A landscape with many valleys, sampled at points; each row gives a point and its height.
From any point a ball rolls to the lowest of the 2 points nearest to it. It stops when none of these is lower. Distance is the straight distance between rows; heights are no part of it.
gifo: [-19  -8 -18  16  16  -7 -14 -16  22   5 -65  -6   6  15 -30  -2 -12  14
 -24  23 -51 -29   0]  h=249
domo: [ -8 -22 -19  -9  -8  36 -13   1  -3   2  -7 -29 -27  22   7  28  11  11
  -4  19  23 -43 -46]  h=574
rutet: [ 58  19  20  34  22   2  67  17  11 -42  44  39   6 -23  -7  13  19 -17
  -8 -16  16  44   9]  h=411
pabe: [ 40  14  13  21 -10   5  44  29  -4 -34  34  40   5  -4   8   4   3 -26
  11  -2  19  24   2]  h=395
gat: [ 45 -33   3  -6  15  13  -3  -4  36   8  -1  -7 -66  -1   6  -4  13 -30
  14 -11  17   3  -7]  h=504
Pufed: [ 16  -6   4  23  -3   5 -44  10   9   5  -2 -39  17   2  22   5  25  19
   7   9 -16  -2  28]  h=577
dutu: [-23  -6 -36   7  -9   6   3  25 -30 -11   7  12   3  -4 -18   8 -12 -14
 -14 -14  14 -38 -18]  h=267
razon: [ -5  35 -26  43   7 -13  -9   8   0 -56  28   7  17 -16  17  20   0 -23
  15 -35  10   7 -31]  h=458
savag: [-16 -16  16  -7   6  16  27  13 -19  14   5  43   1  -4  -5  -2  -2  -8
  12  -3   6  32 -32]  h=602
Ripo: [-25  -1  27  -3 -13   3 -28 -41   1  56 -15  -3 -15  -6 -17 -35  18 -36
  21 -27  52  -9  16]  h=434
pivi: [ 20  -8  25  36  42 -11  35  31  -2 -40   7  34 -20 -12  -1  12  -3  18
   0  -3  -6  48  30]  h=368
Rar: [-27  12  -5 -19 -45   4  16  11 -19   8   6 -22  -6  17   4  17 -13  11
   9  28  12 -48  22]  h=515
lebon: [-24  -5 -11 -35 -13  22   4   2 -15 -11 -11   1  -9  31  -8  16 -15  19
 -19  28 -11 -62 -58]  h=606
Tetib: [-23  -6  -5 -40 -16   1  15   4 -14  -1 -18  32 -18  28 -12   1 -22  -8
  -2   8 -25 -34 -42]  h=631
napid: [-14  -1  24  -1  -6   3  12  24  -8  -7 -15  -7 -11  11   8   7 -26  25
  14  42 -31   6  14]  h=433
zumi: [-30  32 -15  22  -1 -17  27  -5  -2 -59  47  -2  12   4  32  33 -15  -1
  25 -12  12   6 -60]  h=503
seb: [ -6 -22   2  20  13 -13 -33  41 -20 -22  -4   8  40  -7   0  -9 -11  35
 -15   8 -38  13   2]  h=272
vav: [  1  44   2  -7 -24  -5  27  -3 -19 -10  31  11 -10  -5  18   7   9 -37
  23 -26  43   3  25]  h=464
tibo: [ -8 -22  21   5 -23  26  14  24 -25  26   2  25 -12   2 -10  -3   3 -26
  14  17  24 -10  -2]  h=613
poka: [-46   6   5 -22 -15 -10 -16 -29   5  46 -21 -38  18  18  -9  -4 -24  21
   2  24 -32 -21   6]  h=467
poz: [ -4  19 -17  19   5  23 -20  -2  -1  -5  -8 -23 -28 -17  -2   8  14 -30
  -3  -1  26 -35  15]  h=527
sare: [-27  26 -11  10   2  19  -5   5  -3 -52   8 -10  20  15  24  23 -11  17
  -1  10  -1 -13 -63]  h=540
ked: [  1 -13   6 -24  11 -21   5 -20  -6  49  15  15   7 -17  -4 -11  14   3
   8 -38  -6  51  15]  h=575
lopef: [-35  27   9 -13 -24   7 -30 -28 -10  16 -26  10 -11  10  -5  -7  19 -31
  16 -20  48 -27   3]  h=477
sufen: [  0 -10 -12  22  38  -7  -5   9   5   0 -23   7 -42 -28 -19   4  -7 -16
  -6 -18 -21   2  23]  h=288
Kizi: [-17 -15  13   7  12  -5   2  36 -18 -38  -5  35  25   4  -3 -13 -34  27
  -6   9 -33  28 -31]  h=224
rorek: [ 28 -31  16  16  28 -30  -6 -17  44  19 -36   3 -36  12 -15 -19  -5 -10
  10  -3 -41  22  41]  h=247
kiza: [ 42  -2  20  27   5   9 -43  14  15  -6  18 -24  -7 -10  29   2  26 -16
  25   2  11  22  14]  h=603
zifub: [ -7  13 -12  -5  15 -13 -12  -9   2  14  23 -23 -20 -19  25  16  15  -7
  22 -46  30  25   5]  h=531
naz: [-15   2 -14  -4 -36   2 -44   1 -12  15   1 -23  46   9   2  -2  16   9
   1  -9  39 -24   5]  h=214
pez: [  8 -12  -3 -20  12 -22 -10 -20  15  24   5 -17 -16  -4  25  -4  10  14
  16 -30 -14  45   7]  h=560
Pipo: [-19  11 -16   6 -13  13   4  14  -5  -1 -10 -37   3   8   1  18 -16  36
 -14  50 -28 -41  19]  h=479
zepum: [-51  -8 -17 -28 -20  -8 -15 -29   0  46 -26 -22   6  20 -18  -1  -4  12
  -8  -2   6 -40  -7]  h=408
dev: [  4  12  26  21   6  -8  21  27 -11 -21  -6  12  -9  -4  10   2  -9   7
  14  16 -22  31  41]  h=398
ref: [ 21  -7  29 -19  -5  -5   5 -46  19  59   0  13 -22 -11  -7 -30  22 -45
  18 -19  21  17  27]  h=388
Zipak: [ -4  -1  -4 -28 -36  -4 -30   8  -7   5  20 -13  39  21  15   1   5  -3
  22 -21  42   1 -27]  h=275
mut: [ 54 -27   7   7  27   5   0  15  17   2  16  12 -29 -20 -12  -6  13 -28
   1 -21  19  35  -6]  h=461
Rep: [ 47   1   3 -17 -17  -3  23  19  12 -19  -2  38 -21  21  -4   2   3 -35
  10   1  -1  -2   3]  h=366
gemat: [ -9  33  10  10  13   5 -10 -14 -10  12  10  -9 -28 -34   5  -4  19 -35
  20 -25  36   8  33]  h=495
difiz: [ 64   2  27  15  44  18  28  16   6  -6  39  24  -4 -40 -31 -15  23 -39
  -6 -10  26  40   2]  h=432
Mov: [ 34 -19  33  24   4   5 -47 -25  23  34   7 -32 -10 -18  23 -39  26 -26
  23  -9   3  13  38]  h=629
zasig: [  4   8 -18 -12   8   8 -21   7  18 -50 -18  -9  -4  28  14  19  -3  15
  -4  10 -19 -10 -58]  h=573
rige: [-30  19 -39  23 -25   7  -6   8 -42 -17   2   2  48 -16  -1   1  -5  10
 -26   3   9 -41  11]  h=309
Raber: [ 11  -8  -1  54  25   4 -34  39 -16 -31   5   8  24 -25  -6   0   2  -1
  -7  -5 -11  10   9]  h=327
dufem: [21  5 26 -7 -1 17 71 11 -2 12 40 29 27 -7  2 12 19 36 -7 -2  4 58  7]  h=450
lefun: [-17  16   4 -26 -36 -17  60  16 -31 -23  41  16  15  14  23  -6 -33   7
   4   9  -1  13  -7]  h=427
Lomud: [ -1 -22  11  11  16 -10  22 -11  20  33 -32   8 -53   5 -28   2 -13 -32
   6   1 -32 -12  34]  h=142
viko: [-11  -5 -35 -17   9  21 -28 -42   8  10 -18 -47  20   4  13  14  19  54
 -30  32   2 -17 -33]  h=502
Pobuk: [-41  12   4   1  -4  -1  17  14 -24 -50  -6  26  17   6   8 -18 -49  18
 -19  22 -36 -10 -39]  h=283
nodek: [-14 -17  19 -29   6 -19 -14 -23  32  29 -23 -37  -4  26  -1 -11 -37  30
   1  29 -55   5  -8]  h=415
ruti: [  6 -32   3  -7  -3  28 -17  -5  17  21  -6 -22 -38  13  22   5  10  -1
  15   6  12  -5 -20]  h=544
sibom: [  0  -2 -19  10  12  -4  26  21 -17  -2  13  29 -29 -32 -25   3 -16 -40
 -11 -23   9  -8  11]  h=144
zolam: [ 19   3  -5 -38 -32 -14   0   7   7   6   5   6  -1  27  14   2   2 -17
  22  -5   6   4  -5]  h=326
Tam: [ 20 -31 -18  25  25  -2 -38   4  18  23 -16 -13 -19 -28 -26 -19   5 -21
 -14 -19 -12 -15  23]  h=387
Guker: [-31  35  10 -12 -41  -8  36  -4 -29 -21  39   3   8  17  28  15  -4  -9
  31  -6  42   4   5]  h=446
Gami: [ 24  24 -11  52  21  12 -31  19   0 -45  19  -3   9 -31  -3   3   4 -40
   0 -23  22  -4 -13]  h=399
giba: [-29   5 -15 -25 -26 -16  15  22 -20 -15  38  -9  33   4  10   8 -37  23
   0  -4   4  -7 -29]  h=397
lop: [ 68 -11  33  -8   4   0  22 -25  40  36   2  11 -26  -3  -8 -24  28 -24
   8  -1   0  35  44]  h=350
renav: [ 11 -14  -9  32  15  24 -31  -9  15  29 -33 -24 -26 -22 -33 -12   9 -32
 -16  19   4 -46  26]  h=463
vam: [ 27   3 -44 -17 -18   3 -22  13  18 -34 -12 -22  16  31   2  17   0  22
 -21  22  -9 -37 -26]  h=607
goros: [-36   6 -35 -10 -28  -6 -27 -32 -18  34 -22 -17  40  -1 -32  -1  11  17
 -33   1  24 -48  20]  h=322
tun: [ 15  -3  15  29   7  12 -74 -28  -1  27   2 -32  20 -30   7 -37  45 -20
  -1 -17  20 -18  25]  h=658
Suz: [-46  30  -9 -25   1   4 -15 -34  -5   9 -32 -16  30   4  -7  -1 -26  31
 -26  38 -33 -33 -21]  h=524
rore: [ 56 -23  16 -11  36 -30  19  -9  40   6 -19  36 -21   0 -19 -14  10  -3
  -7 -18 -19  48  32]  h=312
popu: [ -5  -9 -11   1   3  10 -42  -9   9   3 -17 -39  26   2  20   6  12  40
 -11  20 -18   0 -13]  h=548
tivu: [ 28  11  12 -18  16  -2  80   5   7 -32  11  45 -29  16   4  22   2  14
  -5   1 -11  29   1]  h=367
Dav: [-36   2  11 -40  -1  -9   7 -11 -22  31   4  21  12  -2   7  -7  -9   5
  13 -16   0  36 -28]  h=589
pezul: [-31  10 -38 -29 -13   3 -30 -53 -12  23 -17 -37  43   6 -12  10  23  55
 -35  17  35 -30 -13]  h=423
vov: [  1   6  24 -23 -15 -11  73   5 -18   3  29  37  27   2   6  -4  -9  34
 -10  14 -23  43  12]  h=443
laru: [ 45 -15  17  -2  46 -17  55  17  24 -32  -1  47 -11   5 -16   9   8  23
 -18  -9  -3  50  25]  h=343
keli: [-10 -27   1  11  15 -22 -21 -29  43  18 -53 -38  -2  27 -16  -9 -19  26
 -12  17 -65 -10  18]  h=338
kegi: [-40  16 -20  -1 -22  -8   2  14 -34 -24   4   7  51  -7   5 -16 -36  27
 -28  16 -23 -26  -8]  h=346

For each start below, name the point where the ball stops.
lebon | naz
Ripo | Lomud
rutet | naz
Mov | goros
vav | Kizi
zasig | Kizi

Call two points neighbours if one is among the 2 nearest of the other. Go from one point of each pair to the other, from neighbour to neighbour, staying as low as possible. Name the highest point that can't be avoided.
naz and gifo | poka
Lomud and sibom | sufen
sibom and Kizi | kegi

Write out the way that a ball takes from each point below.
vov | lefun, giba, kegi, Pobuk, Kizi
tun | Pufed, popu, viko, pezul, goros
lopef | Ripo, ref, lop, rore, rorek, Lomud
